Each row is a point on a tangle of strands that fork, close into loops and nearly touch. The rows are in no order.
Two points are linked if the straight distance between their rows is under 76.4. Some points are linked to none.
Veso: [ 38  -5  23  25  33  24  24   4   1 -13  10   4  -2  11 -12  33  10  16
  11 -35  -5]
budep: [  6 -17 -28  -4  30 -28 -37  33   7   3  20  12  -2 -18 -10  -2 -17  -5
  -5 -26  11]
bava: [  5 -26  48  32   2 -11   2  -5  -3 -38 -16 -15 -14   5  -3   9  -3  -2
  -2  24   4]
lala: [-15   5  23  -3 -46   2  10 -18 -12  14  24  27   3  10  25 -15  15  12
  13   1  -5]
Bomo: [  3 -19  11  28  24   3 -15  14  -7  -4  -9 -15   5  18   9  -1   5 -28
 -31  -6   3]
tar: [ 44 -19   1  39  13  18  -5  15   5 -18  27  -6 -10  -3  12  -3 -16 -28
   8  12  13]
kevir: [-39 -19   8  30   2 -11 -28   5  -8   5  -9   1  13   7  -4  14  27 -30
 -33   3 -13]
zime: [-13  -3  -4   9 -22  11  11 -22 -14   3 -33 -12   9   4   9   2 -10 -20
 -11  18   7]
Gini: [ 25 -20  27 -15 -15  -4   7  26  12  12   0  10 -32  -6 -17  17  -6 -17
  -5 -12  -5]
goboz: [-12  -5 -19   5  37 -58 -23  28  -1 -21  10  22  -3 -18  -9   3 -16  -5
  -6   1  21]
Vifos: [-36  16 -20 -34   2  -1   4 -20 -34  21  -5  44   4 -10  13 -16 -21  -4
  21   8 -26]
dumum: [ 36 -17  26   6  15  -7   5  29  19   8 -24  -9 -22  -4 -32   4 -12  -9
  -5   1  -9]
Tibur: [-46  -4   1 -11 -48   9  -1 -25  10  -1 -29  -8   8 -14  18  -6   6 -34
  10  17 -48]
Lam: [-37   7  -8  -8  33  -3 -14 -11 -17  -4 -36 -18  21 -23 -17  12   2   2
  13 -14 -27]
mugur: [-36  -9 -29  13 -38   4  24 -52   6 -27 -30  -4  23   0  -7   2  -2  15
  18  -7   6]
Beb: [-32  -3 -16 -19  22 -17 -31   3  -7  10 -16 -15   7 -32 -10  -8  -1   9
 -12   4 -27]
mudi: [-32  17  39  -9   2 -19 -18  -8  17   4 -10 -14   5 -42   6   4   9   3
  34  15 -34]
mus: [-35   3   1  12   1 -30 -15  -2   0  -5 -16   5  10   9 -23  33  24  -7
 -22  -3  -6]
bosit: [ 30  30 -31 -22  34  14  -4  14   8  15  14 -14   8  18  29 -17  -9   0
  -5  -1  19]
fizaf: [ -8   2 -17  -6  36  15  -9   4 -32  -2   6   1   1  -7  19 -14 -15  -5
  -3 -24 -10]
Kat: [  0 -23 -11 -20  -6  -9 -14  35   5   3  25   7 -22 -16  -4  12 -24  -7
  -5 -25  -7]
nebe: [ 51 -18   3   4   3   4  28  16   8 -11 -18 -18  -5  13 -39   6   4   5
  -5  12   8]
Nezuk: [  2  -5 -13  -3 -17  -8   3 -12  22   5   4  -4  28  -3 -16   7  16   8
  12 -33  -7]
miti: [ 31  -5  18  21   9  10  27   5   5 -19   3   5   2  12 -25  20   4  34
   7  -3  14]
maz: [-11 -10   6 -26 -18  17  -2  -9  27   9  -9 -21  11 -18  20  13   5   0
   1 -26 -27]
Nak: [-26 -16 -36   7 -31  -8  15 -25   0 -14 -29   5   6   2 -11   5 -18 -33
  -1  -2   2]
gugib: [-25  -7  30  -5  -6  -8  -7  -4   0   5  13 -12   4 -45  -4  34 -20  10
  31  -3 -18]
Gaba: [ 35  10  36   0  14  14   1  24 -11   5  18   4 -39  17  25 -20 -20 -16
   2  18  -8]
Kape: [ 35   4 -20 -10 -20  20  21   7   0   8  16   9  -7  40 -16 -20  11   8
 -30  17  30]
sako: [-24  -1  -1  10 -61   1  10 -23   2  26 -14  10 -25   3  -1  39   5 -23
  -4 -10   4]
Vafar: [-10  -3 -11   0  -2 -15 -12 -11   1   4   4   5  35   4   7 -33  38  10
 -20  25  -8]
bopak: [ 27 -19   5   8  14   1  -3  12 -24 -10  50  22 -26 -21   7  10 -36  42
  11   6   6]
nela: [-20  12   9 -22 -13   4   1  -2 -22  20  26  35   2 -10  25 -22 -12  -9
  20   2 -17]
nulad: [-51  15  -7 -13 -22 -17  -4 -14   4   1 -47  14   0  18 -12  11  39 -12
 -21   0  -6]
zel: [  1  -3  36   6  34   2   2  14  15 -36 -23 -26  -8 -13  13  -3 -36 -14
  26  -9  -3]
fabe: [-10  14  24  -4  -2 -44  -3   5  29 -13   4   1  12  -4  10   2  21  32
  11   4   6]
Mopig: [-20 -15  54  25   7 -11   5   8  20 -45 -20  -6   4  12  12  -7  -5  -8
  11  -1  -5]
nin: [ 11  18  13  -1  18 -17 -15   8  24   1  31 -10  10 -11   3  27  33  26
   9   8  12]
tepob: [ 33   0  -2 -29 -29  13  24  20  -3   8  31  21 -34  42  -6   8  -3  12
 -27  20  29]
gibas: [-35  10 -18 -14  -2 -20   6 -12 -25  27 -18  18   7   0 -12 -27   0 -13
  11  37 -13]
patek: [ 40 -28 -15  -7  21  27 -11  15  17 -11  20 -20   7  -8 -13  -8 -13  10
  -7 -25   6]
miga: [ 23  26 -16  -9  16  -3  -3  -1   2  20   4 -12  -5  10  10 -12  -5 -12
  -9  38  18]
Mab: [-28  12  -8  -5  31   9 -10  -7  -7 -13 -20  -6  21 -44   0 -15 -28 -22
  41  -3 -34]
repet: [ 13  -2 -32  10 -46  15  18 -25  22   6   9  10  20   2 -10 -14  24  21
  18 -17  20]
Muf: [ 23  10  29  -3   5   2   1  -2 -22  11  11  -5 -20   9  12  -7 -19   8
  -9  32  10]
vorol: [-29  28  12   7 -34 -28  31 -14  27 -22 -46  14 -25  17   8  -2  15  -1
  20 -11  -1]
mato: [-30   7   6 -17  22 -13 -36   4 -33   4  -1 -11   2 -12  10  -3   9  25
 -29  21 -19]
tenov: [-16  25  13  17  17 -15 -10 -10  -9  24 -19  21   9 -11 -15 -26  14 -34
  21  28 -29]
bel: [-30  -5 -10 -39 -28  18  -5 -21  18 -15 -26 -16   2 -18   7 -12  -6 -11
  10  -6 -44]
mal: [  6  -9  -1 -19 -24  11  -1   3  14 -13  23   7   6  35  25 -17  14 -13
 -22 -26  11]
ramu: [-37  18   0 -15 -37 -23  18 -13  29  -7 -43   9  -3  24   2 -17  39  12
  -6 -13 -15]
Zag: [ -9 -22 -26 -16  20  -2  -8  -2   1 -10 -13 -38  23 -13   0  -5  -7  24
 -23   3   4]
Fav: [ 20  -2   2 -16   8   6   8  -2 -33  -7  27   2 -19  -3  18   9 -22  41
 -11  29  10]
Mem: [ -6   1  11   4  31  22  -8  -4  13 -16 -31 -31  16 -28  13 -10 -35 -20
  34  -4 -16]
zafeg: [ -4   3 -11   5 -57  -4  14 -22  18  -5   5  22   6   6  20 -19  11   9
  18   4  18]
gidu: [ 32   6 -12 -17  10  22  17  22 -32  29   8   8 -18   7 -31  -9 -18  -7
  -5  -9   7]
vut: [  5  36   6  -2  43  -4 -32   9  -9  15  26 -18  -2   6  16  10  30  29
 -11   3  18]
ref: [-30   0 -22   9 -28 -38  -4 -31  11 -13   1  17  29  -8 -18 -15  24   6
  -2  37   2]
Pagu: [  5  24  18  22  30 -17 -22  26  -5  20  -6  11  -5  -4  -5 -30  12 -20
   6  11  -8]
Toluk: [ -9   3  11  19  21 -52 -11  15   7 -23   3  17   6  -5 -10   2  -1  11
   9  32  19]
Vez: [ 32  -6 -13   0   6  36  -3   5 -41  38  32 -13 -11 -11 -25   2 -15  19
 -14   8  10]
Lapuf: [  9  -1 -14  -1 -17   6  -3 -10  13   3   0 -10  34  27  28 -33  35  -5
 -24   1   9]
duno: [  1 -29   2   1  -6   8   4 -19 -15  -5 -28 -32   9 -17 -17  16  -9  10
 -14   9   0]
guga: [-15   9  -8 -16 -46  12  26 -11 -22  29 -16  25 -10  20 -10  34   1  -3
  -6 -15  10]
Mut: [ 37  -2  -9   6 -22   9  22   8   3   7  -6  -4   1  10 -39 -33  13   3
 -20  23  15]
digur: [  1 -11  10  10  13  -1 -25  -5   5   4  35 -15  -6 -47  14  32 -22   3
  27 -12  -3]
Gavim: [ -2  16  12 -22 -12  30  21 -11 -15  20  -9  -6 -12  12  -6  37   1   8
   2 -10   1]
guf: [ 14 -12 -14  -1   7  19   1  13   7  -6  34  17   3  42  12  -5  23   5
 -20 -46  20]
pamav: [ 39 -11 -16  11  27  31  -8  11  19 -13  36 -22  14  26   9 -17   9  10
 -18 -33  11]
Kiv: [ 62   4 -18  20   1  27  -5  24  21   7  36  -9 -12   9  16   8 -20 -25
  -4  -5  29]
lagan: [-43   5 -22  17 -44 -16  12 -56  19 -21 -15  10  23  -6   0  -8  34  32
  11  15 -13]
sedu: [ 30 -17   8  47  25  17 -16  30 -11 -28   0   0 -17  13  10   1 -11 -38
 -14  -1  17]
givud: [  5  -1 -18  12  36  10  13  11 -39  23  -9  14  -4  22 -29   8 -26  -7
 -19 -16  19]
fuv: [ 22   5   6  19  22 -12  -5  15   5  -8  47  13 -15 -25  20  12 -34  14
  32  -5   4]
reg: [-25  -2  23  14 -48 -19  24  -9  17   5 -29  31 -20   5 -11   8   1 -23
  14 -11   0]
Namum: [ 23  30 -19 -14  42  27  -8   5 -13  10  37 -26 -10  16  29  12  10  23
  -8  -7  28]
fel: [ 28  20 -16 -35   6  47  32   6 -13  23  -2  -9  -3  16 -13  10  -1  -4
   3 -33   3]

A piece is all that can be reached along the links. How many separate loops has the piece of each point below (a circle has one, a figure eight two, a Y none), and how many tips (points with one link)?
Zag: loops 0, tips 3
Namum: loops 0, tips 4
ramu: loops 0, tips 3
maz: loops 0, tips 2

A tip is a point with one link. Name the tips that can be reached along the links from each point below, in the order of the rows.
gidu: Vez, Kiv, givud
miti: Veso, mudi, Gaba, tepob
mugur: bava, patek, mato
nela: Tibur, Pagu

Name the points in between on the shortest way along the links from the first point to the second, in order.
Mem / Vafar: Mab, Lam, Beb, Zag, duno, zime, Nak, mugur, lagan, ref
ramu / gidu: vorol, reg, sako, guga, Gavim, fel
goboz / digur: Toluk, fabe, nin, vut, Namum, bosit, miga, Muf, Fav, bopak, fuv
Nezuk / tenov: repet, zafeg, lala, nela, Vifos, gibas
